The views of a scene show one set of named points, each view turned or mirrored, and shifted as a whole, with a little noise and some points left out.

Scene 1
View 1
Gaku: [-17.7  10.1   5.5  -1.0 -38.5  -1.7  -4.8  14.5 -33.4  12.8  -4.6   0.6
  -6.8  14.3  -7.4  -6.9 -19.6 -25.4  23.8  -5.4   4.0 -26.9  -0.4   3.5
 -13.5  -8.3  21.0]
nasi: [ 14.7  -7.1   7.3  11.4  -8.1  11.1  -7.4   9.0 -16.1   9.9  -6.7  21.5
 -42.9  -7.9  38.1  11.5 -34.9  -9.5  -1.0  16.8  20.8  36.9  -4.0   0.1
  -4.6  22.1  -7.5]
Goz: [  3.2  -7.9   2.6   1.4 -28.9 -14.6   1.8 -14.9  -9.2   3.0   7.5  19.2
   5.3  15.7  11.6  -9.3  -9.8   2.1   5.7  11.8   6.2  -8.1   1.5  14.4
  -9.2   4.7  13.3]
nir: [ 34.4 -20.0  12.2  23.3  -1.5  -5.1  -6.0   5.4  -0.6  -0.6  -0.9   9.4
 -15.2  21.8  42.5  -9.2 -36.5 -17.7 -11.1  31.8  28.1  10.2  12.5   6.4
  -8.7  11.9   5.5]
Keb: [-10.0   4.9   1.7  -2.1 -31.7  -0.6  -1.0  -2.5 -19.9   4.0  -3.6  19.4
 -19.4  -7.2   8.5   3.3 -18.1  -9.9  15.2   3.4   5.0   6.1 -10.6   2.6
  -6.1  10.6   1.7]
Bina: [ -8.0  11.8  -9.8   3.9 -43.9 -16.2 -11.6  10.8 -17.8  12.6  -9.2  13.1
 -15.7  10.5  31.0 -10.4 -42.1 -20.9   5.5  13.9  -1.7   0.3  -0.7  23.4
   2.5   6.5  26.4]
kipa: [  5.6 -10.9   8.5   7.2 -26.2 -16.5   1.1  -9.8  -7.7  -2.0   8.0   6.6
  18.1  29.1   2.3 -20.3  -9.8 -12.3   8.5  11.7  10.9 -31.2   9.5  11.0
 -14.8  -5.0  18.4]
tet: [-32.8  16.9 -10.7 -17.2 -51.7  -3.8  -0.4 -12.4 -24.6   8.7  -4.5  32.6
 -20.7 -23.9   4.2   7.8 -13.4   1.1  22.3  -5.5 -12.2  13.8 -24.8  10.2
   2.0  14.8   2.2]
lati: [  0.3   2.1  -5.1   1.6 -28.1  -2.4  -5.3  -3.8 -12.1   7.7  -5.3  29.2
 -31.0 -12.5  34.3   6.0 -30.8  -2.7   2.6  13.4   5.4  31.9 -10.7  10.6
   2.2  21.9   0.3]
dadol: [  3.8   7.1 -10.6   7.6 -42.3 -21.4 -17.7  17.7 -21.2  26.6  -4.6   8.8
 -12.3  29.8  41.8 -13.2 -46.3 -14.6  -5.1  18.9   0.7  -1.3  12.4  32.7
  -0.4  -0.1  41.6]
vovit: [-17.0   8.6  -5.1  -2.9 -45.4 -15.7  -1.0  -5.4 -13.8  -0.8  -3.3  15.7
   0.4   4.8   7.8 -13.1 -22.8 -16.5  16.6   5.4  -4.0 -14.5  -7.0  15.8
  -2.7   3.3  18.3]
Gepat: [ -2.3  -6.0   6.7  -0.6 -19.4   4.4   7.0 -18.6  -6.6 -10.8  -1.1  29.0
 -19.2 -19.9  10.7   6.1 -10.7  -3.6  13.7   8.4  12.0  19.7 -18.8  -4.1
  -5.0  22.2 -18.6]
kuz: [ 18.9 -14.5  20.3  20.3  -5.4  -0.9  -1.6  11.5 -13.3  -0.7   0.2  -4.5
  -1.1  29.6   9.5 -14.8 -22.2 -29.8   6.0  15.3  28.3 -24.4  15.2  -3.0
 -19.6  -4.9  10.5]
dugu: [  3.8   3.8  -2.5   9.3 -30.6  -9.8 -12.4  17.4 -20.1  18.0  -6.7   8.9
 -21.2  17.7  33.8  -6.9 -41.2 -18.8  -0.2  15.2   8.2   2.9   7.4  17.7
  -3.0   4.6  25.0]
lim: [  4.6 -11.2  16.4   6.5 -11.8   5.9   5.8  -9.1 -12.4  -7.1   2.5  16.1
 -11.3  -1.1   0.3   1.3  -7.2 -10.8  14.3   6.6  19.6  -1.6  -5.5  -8.8
 -15.3   9.2 -11.3]
kipad: [-16.0   4.0   7.5  -8.1 -24.7  15.2   3.7  -5.5 -27.7   5.2  -2.7  25.3
 -29.7 -22.5  -3.7  17.2  -5.2  -3.1  23.9  -8.1   7.6  16.9 -20.2 -10.2
 -11.1  15.3 -15.1]
rorak: [ 47.3 -29.8  28.1  39.5  14.0  -5.5  -7.4  22.9  -2.4  -3.1   1.9 -17.6
   2.9  55.2  28.4 -27.0 -36.1 -40.1 -10.0  33.5  44.0 -30.4  33.9   0.1
 -23.4  -8.3  17.3]
rel: [-20.2   6.7  -2.6  -7.7 -46.2 -14.6   2.5 -14.5 -16.1  -2.1   2.0  17.2
   7.2   3.6  -5.8  -9.7  -8.3  -9.0  21.8   0.0  -5.7 -20.9  -8.8  12.6
  -6.4   1.5  15.1]
ped: [-22.3  15.3  -3.7  -7.4 -41.4   2.3  -8.1  13.1 -36.0  21.6  -6.8  16.9
 -28.6  -5.4   8.5   8.9 -23.8 -11.3  18.6  -5.3  -1.5   6.4 -10.0   7.5
  -6.5   4.9  13.3]
sok: [-10.5  12.1  -7.9  -2.0 -41.2  -6.9 -11.9  12.5 -28.1  22.4  -6.2  16.6
 -25.2   4.3  25.8   1.9 -33.6  -9.7   7.3   5.4  -1.4  10.6  -3.1  17.6
  -1.2   6.9  22.2]
View 2
lim: [-18.2   1.8  -7.1  -3.0   5.7  -6.6   7.8  23.4  18.6 -20.4   6.0  -6.7
   2.6 -16.2  -3.9 -11.1 -13.5  -1.0 -11.4   7.6  -2.5   4.0  10.5   7.8
  -4.4   0.3 -28.4]
ped: [-13.6 -22.2   2.4  11.9 -27.2   9.5 -16.5  -2.5  19.8 -11.2 -13.1 -11.7
  -8.5 -12.6  23.1 -25.4  -7.5  -6.3  -3.7  -2.8   2.4  -0.1   1.8   4.7
  22.6 -32.2  -9.6]
vovit: [-20.9 -10.1   1.0  11.9   6.0   1.9 -16.3 -11.1   8.2  -7.8 -15.7   2.1
  -8.5  -7.8  14.2 -16.9 -21.5   5.3  -1.5  -7.0   7.0  -9.3  -4.6 -15.8
 -11.0 -29.3  -7.7]
nir: [ 17.4  25.9   6.3 -15.7  16.9  -0.6  -7.3   1.6  24.4   7.7 -13.1   5.5
 -10.7 -28.5 -12.8 -14.8  -4.6 -32.3 -16.4  21.3   6.6  -6.2 -13.2   0.7
 -10.4  23.3 -42.4]
kipa: [-20.5  23.3  -0.5  -4.5  21.8   3.1  -3.4  -8.0  12.6   0.4  -1.8  16.6
   4.6 -16.8   2.9 -19.6 -26.4  15.9 -12.5  -7.4   3.1  -2.4 -10.6 -14.0
 -22.2  10.5 -12.3]
nasi: [ 18.6  -7.4   3.3  -8.9 -10.0  -1.3  -6.6  16.2  29.2  -9.3 -11.9 -14.2
 -14.3 -23.7  -3.3 -14.1   7.9 -46.4  -6.6  29.1   0.7   1.6   2.0  13.5
  18.7  -2.6 -40.7]
Keb: [-13.5 -15.9  -1.6   5.2  -6.3  -0.8  -6.3   7.7  17.2 -15.4  -7.7  -9.0
  -5.6 -11.9   9.6 -15.5 -10.7  -8.9  -3.3   5.3  -0.2   0.7   5.7   0.4
   7.0 -22.9 -18.3]
lati: [ 10.5 -21.2   1.0  -2.0  -2.5  -5.5  -9.6   5.7  21.0 -11.9 -17.7 -10.3
 -15.3 -13.5   3.4 -12.2   2.0 -40.8   4.4  23.0   0.6   2.0   1.7  -3.9
  11.6 -26.0 -23.8]
Goz: [-12.3   3.7  -2.5  -7.2  19.0  -2.2   0.0  -5.5  14.7  -5.9  -5.4  11.7
   1.1 -10.8   5.8 -18.0 -19.5  -2.2  -1.3   2.6  -0.7   5.3  -4.5 -19.6
  -9.9  -6.5  -6.4]
sok: [  0.3 -13.8   6.1   5.5 -16.8  10.0 -21.8 -13.9  20.2  -0.1 -21.6  -1.7
 -12.6 -16.1  19.8 -25.5  -6.2 -18.9  -2.0   2.7   4.9  -2.6  -8.9  -5.3
  17.1 -24.9 -10.4]
kuz: [-14.3  34.0   2.5  -3.1   5.7   7.7  -7.1   2.0  20.3   4.9  -1.4   7.2
   0.4 -27.6  -2.7 -21.5 -19.6  10.5 -26.9  -4.1   7.5 -10.7  -9.1   9.9
 -15.2  27.6 -35.2]
Gepat: [-10.8 -21.0  -9.1   0.2   6.8 -13.7   7.1  27.2  17.1 -28.6   0.5 -14.1
  -4.3  -8.4  -5.1  -3.9  -6.8 -20.3   1.1  19.5  -5.1   5.8  16.0   2.2
  -0.4 -22.4 -28.9]
kipad: [-20.1 -28.5  -8.8   5.5 -17.7  -5.5   6.0  28.1  21.0 -33.5   5.0 -21.0
   1.1  -9.2   9.2 -13.6  -6.6  -8.1  -2.0   8.0  -6.9  10.7  20.2  13.4
  19.6 -28.4 -18.8]
dadol: [ 12.1   8.4  14.9  -1.6  -2.7  15.3 -32.7 -36.8  18.7  20.6 -31.7  14.8
 -17.3 -21.8  19.3 -32.0  -9.3 -20.7  -5.5  -0.6  12.9 -10.3 -26.6 -17.8
   4.1  -9.2  -8.9]
dugu: [  6.7   5.3  10.8  -0.6  -7.7  11.6 -25.2 -18.1  19.7  10.5 -23.2   3.4
 -14.4 -22.7  11.9 -26.0  -6.9 -20.3  -9.4   4.4  10.1 -10.4 -17.2  -3.0
   6.2  -6.3 -21.9]
rel: [-31.9 -12.5  -3.9  11.4   7.7  -0.3  -7.7  -5.3   7.1 -14.4  -7.6   4.0
  -0.3  -3.7  15.2 -16.8 -26.5  17.8  -0.1 -11.7   2.4  -1.1   0.6 -16.3
 -11.7 -29.8  -0.4]
tet: [-19.4 -42.7  -5.0  13.5 -12.6  -4.5  -7.5   5.0  12.9 -26.8 -12.6 -13.4
  -7.1  -0.3  20.5 -14.5  -9.7 -10.4  10.8   3.6  -2.8   5.6  11.1  -9.8
  14.3 -54.9  -1.5]
Gaku: [-30.5   1.9   2.4  14.9 -18.4  13.7 -18.0  -7.8  14.8  -4.2  -7.4  -0.9
  -0.5 -16.6  21.4 -28.3 -21.4  23.6 -16.4 -19.4   7.1  -8.7  -2.8   5.3
   2.7 -13.9 -10.8]
View 3
kuz: [  4.6   1.4 -35.8  -3.1 -10.7  10.0  15.6 -25.9 -24.4  -3.9 -10.7   0.7
  16.9   1.6   6.3   1.2  -8.1  23.2 -10.9   2.0 -22.3 -35.0  -0.1 -17.6
  -7.3  -9.1 -15.4]
ped: [ 12.4   2.0   6.3  10.8 -11.9  -4.4   7.8  20.3  13.1   9.9 -14.7  14.8
  26.9   0.3  33.1   4.9  20.9  10.1 -26.1 -17.7  26.8  -5.6  22.3  -0.4
  -3.2  -8.6   0.6]
kipad: [  6.4   0.2  -2.4   0.6  13.9 -12.1  -8.5  20.7  18.4   6.5 -40.8  -7.1
  19.9  -4.0   2.6  19.5  16.8  17.2 -28.9 -25.0  26.0   3.7  20.3  11.8
  -2.4  -6.9   6.3]
Bina: [ 22.3   8.0   2.7  14.2 -24.5  -7.4  12.6  -2.6   5.1  16.3   8.1  27.0
  14.7  -2.4  46.9   5.7  18.2  -3.9 -19.1  -8.4   9.2 -31.8   1.7  -8.3
  -0.3   5.0  -7.9]
dadol: [ 18.2   2.6  -0.6  15.6 -35.1  -3.8  13.0 -14.1  -3.8  20.4  20.8  30.5
   8.7  -9.3  63.4  -8.3   5.0  -8.4 -12.3   0.0   0.6 -41.6   5.3 -16.7
  -6.0  -2.5  -7.7]
Gepat: [ 11.9   3.9  -7.4  -3.1  18.7 -20.6 -16.1   1.1  16.5  11.9 -36.2  -8.7
   5.2 -10.3   0.7  28.8  13.8   7.5 -24.0 -22.0  12.0 -13.2  -0.3  11.7
   2.1   7.3   3.5]
Keb: [ 12.6   5.1  -5.2   0.5  -0.2  -9.8  -2.8   7.8  11.1   9.2 -21.9   7.6
  17.3  -2.9  17.2  14.4  16.3   7.1 -22.0 -17.5  14.2 -14.7  10.7   1.3
   0.3  -0.6   0.8]
nir: [ 14.5  -6.7 -22.3  15.6  -5.7 -12.8   5.2 -42.9 -11.3  17.8  -4.8 -11.3
 -12.0 -21.5  25.1  11.3 -13.5  12.9 -13.2   1.1 -19.5 -40.4 -14.5  -6.0
 -11.6   4.7 -11.1]
vovit: [ 16.5  18.0  -6.3 -11.4 -11.1  -2.5   0.9   8.2   5.1   6.5  -5.5  33.0
  25.4   8.4  23.1  10.7  23.0  -8.1 -15.8 -14.1   7.6 -30.6   5.3  -9.3
   9.1   4.1  -4.3]
sok: [ 16.6   1.2   6.0  15.6 -19.1  -8.5   7.0   6.4   9.9  17.2  -2.6  18.7
  15.6  -6.4  47.2   2.3  14.7   1.2 -21.5 -12.1  18.9 -19.6  13.0  -3.4
  -4.1  -3.8  -1.9]
dugu: [ 17.7  -1.5  -4.2  19.2 -23.9  -5.0  13.7 -13.2  -2.9  16.1   6.1  14.6
   9.6  -9.0  45.6  -0.1   5.8   5.7 -17.6  -3.9   1.8 -30.8   3.9  -9.8
  -7.6  -2.9  -9.3]
rorak: [  4.1  -4.8 -51.0   7.1 -21.2  14.2  27.6 -60.9 -44.3  -1.7   5.3  -8.8
   2.1  -7.1  11.8  -4.4 -28.1  30.0  -3.4  17.6 -48.7 -54.2 -15.8 -27.0
 -14.8  -7.4 -27.0]
nasi: [ 16.8 -14.0  -0.8  31.5   0.2 -23.1   2.1 -16.4  10.1  22.7 -19.4 -22.5
  -9.5 -26.1  28.5  18.4  -0.1  20.2 -27.7 -13.0  10.3 -11.3  -2.1   9.9
 -14.7   2.0  -3.2]
Goz: [  6.1   9.8 -18.4 -20.1  -2.1  -7.2 -14.1  -8.0   1.0  11.3 -13.2  19.5
  10.9  -5.0  20.3   4.9   2.1  -8.6  -8.3  -9.3  -3.7 -38.1   7.7  -9.3
   5.3  -3.7   2.9]
kipa: [  3.5  14.6 -31.7 -27.8  -8.2   6.1  -2.3 -14.1 -14.0  -0.4  -8.6  25.9
  21.2   6.5  10.7   0.3   0.3  -3.3  -4.4  -3.1 -17.3 -46.6   5.2 -20.1
   6.2  -6.2  -5.9]
tet: [ 16.7  10.5  13.0  -3.3   2.9 -16.7 -12.7  31.1  29.5  14.3 -24.3  20.9
  23.8   0.0  24.1  18.4  31.7  -7.9 -26.8 -27.9  34.3  -7.0  18.7   8.2
   7.5   2.9   9.4]
View 4
kipa: [ 12.4  22.6 -23.2 -10.4  -5.0   7.9  14.6  16.9  18.4  -9.2  -6.1   1.8
 -10.7 -15.7  10.6 -20.0 -19.4  -6.1 -21.5  -1.3  -3.3  -2.7  -9.8  19.0
  30.7  -7.7  33.2]
ped: [ -8.9  -0.1   0.3 -29.8  41.0   2.5  -9.3  -0.3  12.4  -7.5  -4.8   8.3
   4.2   2.0 -10.9   5.7  -7.4 -32.6 -16.6 -30.4   1.2  -2.8 -11.6  -9.4
  10.3  11.2  -9.5]
lim: [ -1.9  17.5  -0.5  -8.0  12.6   2.9 -10.5  -1.2  13.6  11.8  -8.4  -4.7
 -12.3 -27.0   0.0   3.4  -2.5  -0.2  -9.3  -1.0 -15.9 -11.1   6.8  16.1
  16.4 -15.4  -4.4]
lati: [-17.8 -19.5  13.1 -19.1  25.6  -3.5 -31.6   6.2   2.6  -6.8   4.2  -6.1
   6.6   1.3 -14.6  -6.4  -4.0   4.2 -14.8   0.1  -1.8  -5.2   4.8  -3.3
  -4.3  11.9 -11.6]
Keb: [ -8.7   0.0  -0.4 -24.4  25.3   0.9 -11.8   3.2  11.3   4.6  -4.6   2.3
  -0.6  -5.9  -7.6   1.0  -7.5 -14.6 -12.7 -12.6  -4.7  -7.7   0.2   4.4
   8.7   1.2  -4.9]
rel: [  1.8   3.9 -21.4 -40.1   9.4  -0.3  11.3  14.9  19.2   9.8  -5.8  13.7
  -3.4   0.7   0.6  -5.8 -14.9 -27.9 -16.4 -19.3  -3.3  -7.6  -3.4  18.6
  19.9  -1.8  18.2]
dadol: [ -2.0  -2.1  -3.3  -8.8  24.3  10.8  -8.8  19.4   7.2 -45.9   2.2  -1.9
  10.4  12.2  -1.2 -35.5 -24.3  -9.6 -32.1  -8.2  20.9   9.8 -27.2 -18.9
  14.9  25.9  25.9]
kipad: [-11.4   1.5   4.7 -28.2  32.0  -5.5 -16.8  -9.4  12.8  18.8  -4.8   4.4
  -5.2 -15.7 -14.7  25.7   4.9 -18.3  -6.9 -21.9 -19.3 -12.2  10.4   8.0
   4.7  -5.7 -25.2]
Bina: [ -9.2  -6.9  -0.3 -23.1  29.3   9.0 -10.5  15.5   8.8 -19.4  -3.1   1.0
   9.7  11.1  -1.8 -27.5 -20.6 -17.1 -23.0  -7.9  17.9   0.0 -17.4  -9.9
  11.4  18.1  15.2]
Gaku: [  4.2  25.6 -12.0 -21.4  32.7  14.0  10.9   4.1  20.2  -4.0 -15.1  11.0
  -4.0  -8.9   6.0  -5.5 -17.8 -37.5 -18.3 -26.3   5.2  -4.1 -20.6  -1.1
  28.5  -1.5  11.6]
Gepat: [-12.3  -2.9   4.6 -22.7  13.7  -4.8 -21.2   0.5   9.0  23.0  -4.1  -4.5
  -6.1 -16.4  -8.6   6.7   1.6   3.4  -5.8   3.7 -16.1 -15.1  17.0  18.0
   3.5 -10.7 -12.4]
rorak: [ 12.4  53.4   3.4  47.9   7.1  30.7  -4.3   7.4   9.2 -35.0 -19.5 -28.3
 -13.2 -42.7  27.5 -46.6 -24.9  24.4 -23.9  33.1  10.7   3.1 -24.5  -1.8
  40.6 -17.0  34.0]
Goz: [  4.6   3.3 -16.3 -17.1  -2.3  -2.9   0.2  15.0  13.1 -10.2   1.8   1.6
  -5.5  -7.0  -2.5 -11.4 -12.4   0.3 -21.4  -4.9  -7.9  -2.7  -1.7  15.0
  16.5   0.7  20.0]
nir: [ -4.4  10.7  12.9  20.8  10.9  12.1 -25.7   7.7   1.4 -25.2  -4.2 -24.5
  -2.5 -22.2   4.7 -30.5 -13.2  27.8 -19.1  27.1   3.3  -0.7  -4.6  -2.9
  13.2  -0.7  10.8]
tet: [-13.2 -21.5  -5.6 -53.6  27.7  -9.1 -12.2   6.4  13.1  14.1   1.9  14.5
   4.5  12.3 -18.2  11.6  -3.7 -29.6 -12.8 -28.7  -6.3 -10.3   5.3   6.9
  -0.7  11.1 -11.0]
kuz: [  7.0  39.7  -3.0  14.6  14.2  19.9   1.2   3.2  13.3 -12.5 -16.7 -11.5
 -11.3 -31.0  15.0 -21.8 -17.3  -0.3 -18.5   7.8   1.1  -3.7 -15.7   5.2
  32.2 -14.4  19.2]
nasi: [-17.4  -4.4  24.1   4.3  34.2   3.8 -40.5  -4.7  -0.6 -14.0  -0.8 -17.9
   2.5 -14.9 -11.9  -3.6  -1.0  14.7 -13.4   6.6  -4.3  -4.0   2.3 -12.4
  -1.6   7.0 -21.4]
sok: [ -8.6  -5.6   1.6 -21.5  34.8   4.5 -13.7   7.1   8.5 -21.3  -0.4   3.1
   7.9   7.5  -9.5 -10.1 -12.6 -19.5 -22.9 -18.3   7.8   1.8 -14.6 -13.8
   8.5  17.8   1.7]
vovit: [ -3.5  -0.1 -13.5 -36.6  16.5   4.9   3.2  16.8  14.9   2.3  -7.5   9.3
   2.3   5.2   0.6 -16.3 -17.7 -23.2 -17.0 -12.0   6.3  -6.6  -7.0  10.3
  16.6   4.5  18.6]
View 5
Goz: [ 11.7  -2.5  24.4  -1.4  21.2  -3.6  18.5  -5.3 -19.3  -8.3  14.4   1.9
  -5.4  -2.7  -6.6 -14.7 -16.4   3.9  -8.9   0.3   3.9   3.1  -6.1  17.5
 -11.5  -1.9 -25.1]
kipa: [ 14.8   0.4  27.1  19.2  20.9   3.6  32.9 -18.0 -15.3   3.5  20.5  -6.5
 -12.5  -8.2 -12.2 -26.5 -18.6  16.2  -7.5  -4.8  13.7  11.1 -14.4  23.2
  -8.3  -4.9 -35.9]
lati: [ -7.1 -17.0   4.1 -19.0  10.3 -18.1 -18.0  12.5 -17.7 -18.7  -1.2  13.1
   3.0  11.4  -0.3 -10.0   7.4 -15.6 -20.8   3.9 -10.0 -13.0  -0.9  -2.2
 -17.5  15.0 -16.0]
rel: [  0.4   8.2  20.4 -23.4  19.0  -4.6  14.6  -8.8 -15.8  -6.6  22.3  -7.8
  -4.4 -17.8  -6.9 -14.7   2.6   5.3 -12.7 -12.7  21.9  12.3  -3.5  23.0
   3.4 -18.3 -34.8]
Bina: [ -9.0 -11.3   3.7  -0.5   8.9 -17.2  -1.3  -9.0 -34.9  -1.6  28.7   1.3
 -11.8   8.9  -9.9 -20.6  12.6 -15.7  -7.4 -25.3  11.4 -16.6 -11.8   6.7
 -16.3   3.1 -22.1]
tet: [-13.6   3.7   7.2 -58.2  14.6 -14.5 -15.9  11.5 -17.0 -15.0   9.8  -0.1
   8.0 -12.6  -0.5  -3.2  16.7 -11.8 -17.9  -7.4  15.0   0.6   8.6   5.6
   2.3 -13.8 -23.1]
dugu: [ -4.8 -18.0   2.0  12.9   9.2 -10.5   0.3  -7.0 -30.0   8.3  20.5   2.2
  -9.9  13.0 -11.9 -26.1   3.2 -13.1  -1.8 -16.9   4.9 -20.2 -12.3  -2.8
 -24.1  11.8 -21.9]
lim: [  4.5  -8.3  15.7  -1.1  15.6   4.1   3.5   4.6  10.2   0.5 -11.0  -2.1
   4.8  -9.0  -1.8 -23.1  -7.1  15.4 -23.3  17.7   0.8  13.4  -3.4   2.8
  -7.0   8.0 -37.8]
vovit: [ -3.9   1.1  14.8 -13.0  14.0 -11.0   8.6 -10.9 -20.9  -7.4  26.7  -3.2
  -8.3  -8.7  -8.4 -17.0   8.3  -1.7 -13.2 -18.2  18.8   3.7  -7.8  19.8
  -2.0 -10.5 -32.6]
nir: [  7.9 -28.0  13.0  43.6  10.7  -6.0   6.4  -4.4 -12.1  -3.8  -1.6  12.6
  -9.7  22.6  -6.0 -30.4 -14.1   0.7 -17.2   9.4 -17.6 -10.2 -17.5   1.3
 -30.7  33.1 -24.8]
ped: [-13.3  -6.8  -2.8 -32.0  11.9  -6.5 -13.6   6.1 -16.0  13.4  12.0  -7.4
   4.0  -8.3  -7.6 -18.2  15.9 -12.2  -3.7 -12.0  19.6 -10.2   2.4  -9.8
  -7.7  -6.8 -26.5]
kuz: [  8.9 -15.5  14.0  41.7  13.0  10.0  20.6 -14.7  -0.1  21.6   5.8  -8.2
 -10.3  -0.7 -11.4 -41.4 -12.3  17.9 -10.1   1.6   8.1   4.8 -18.4   3.4
 -17.8  14.6 -42.7]
kipad: [-10.1  -4.5   3.5 -41.7  13.9  -0.2 -17.2  19.0   9.3   1.6 -14.3  -3.7
  17.3 -15.7   2.4 -13.8   9.6   2.2 -21.1  14.5   8.2   7.7   9.2  -9.1
  -1.2  -2.1 -32.2]
Gepat: [ -3.8  -8.3  12.9 -23.2  13.9  -8.1 -10.9  12.8   5.6 -21.9 -13.6   8.0
   9.5  -4.5   5.1 -10.4   3.3   4.6 -32.9  18.8  -7.3  10.3   1.5   6.5
  -5.0   9.3 -29.8]
rorak: [ 18.1 -30.9  16.3  91.1  10.3  13.2  33.7 -25.9  -4.0  28.1   5.6  -2.8
 -21.6  17.4 -16.6 -55.2 -26.6  22.0  -7.7   4.0  -4.3  -2.6 -33.8   2.9
 -33.0  35.2 -42.9]
Keb: [ -6.0  -6.1   7.0 -20.4  12.5  -6.2  -7.0   4.1  -7.8  -1.8   4.6  -0.4
   3.3  -6.3  -3.2 -16.4   7.5  -2.4 -16.6   0.2   8.2   0.3  -1.0   1.7
  -6.0   0.7 -28.9]
nasi: [ -6.8 -28.5  -2.3   0.3   6.8 -10.3 -23.4  16.0  -6.4  -3.8 -15.0  11.7
   6.4  18.0   0.4 -20.4   2.7 -11.1 -19.5  13.5 -16.2 -17.9  -3.0 -18.5
 -26.0  29.6 -19.7]
Gaku: [ -6.5  -1.4   5.5  -6.4  12.9   3.9   9.0 -10.8 -10.7  26.9  21.1 -18.0
  -3.6 -15.8 -12.2 -31.8   8.9   4.9  -1.9 -18.7  32.3   2.7  -7.6   1.3
  -3.3 -11.6 -40.3]
sok: [ -9.1 -10.7  -0.1 -15.6  11.2 -12.3  -8.6   0.6 -29.9   6.2  19.8  -1.0
  -1.7   5.6  -9.1 -18.6   9.6 -17.1  -2.1 -16.7  11.3 -18.3  -3.6  -5.4
 -16.5   0.5 -19.7]

In a view up to two points have been moved. Name them for each view, in the order of its rows, or write none.
view 1 => none
view 2 => kipa
view 3 => none
view 4 => Gepat
view 5 => none
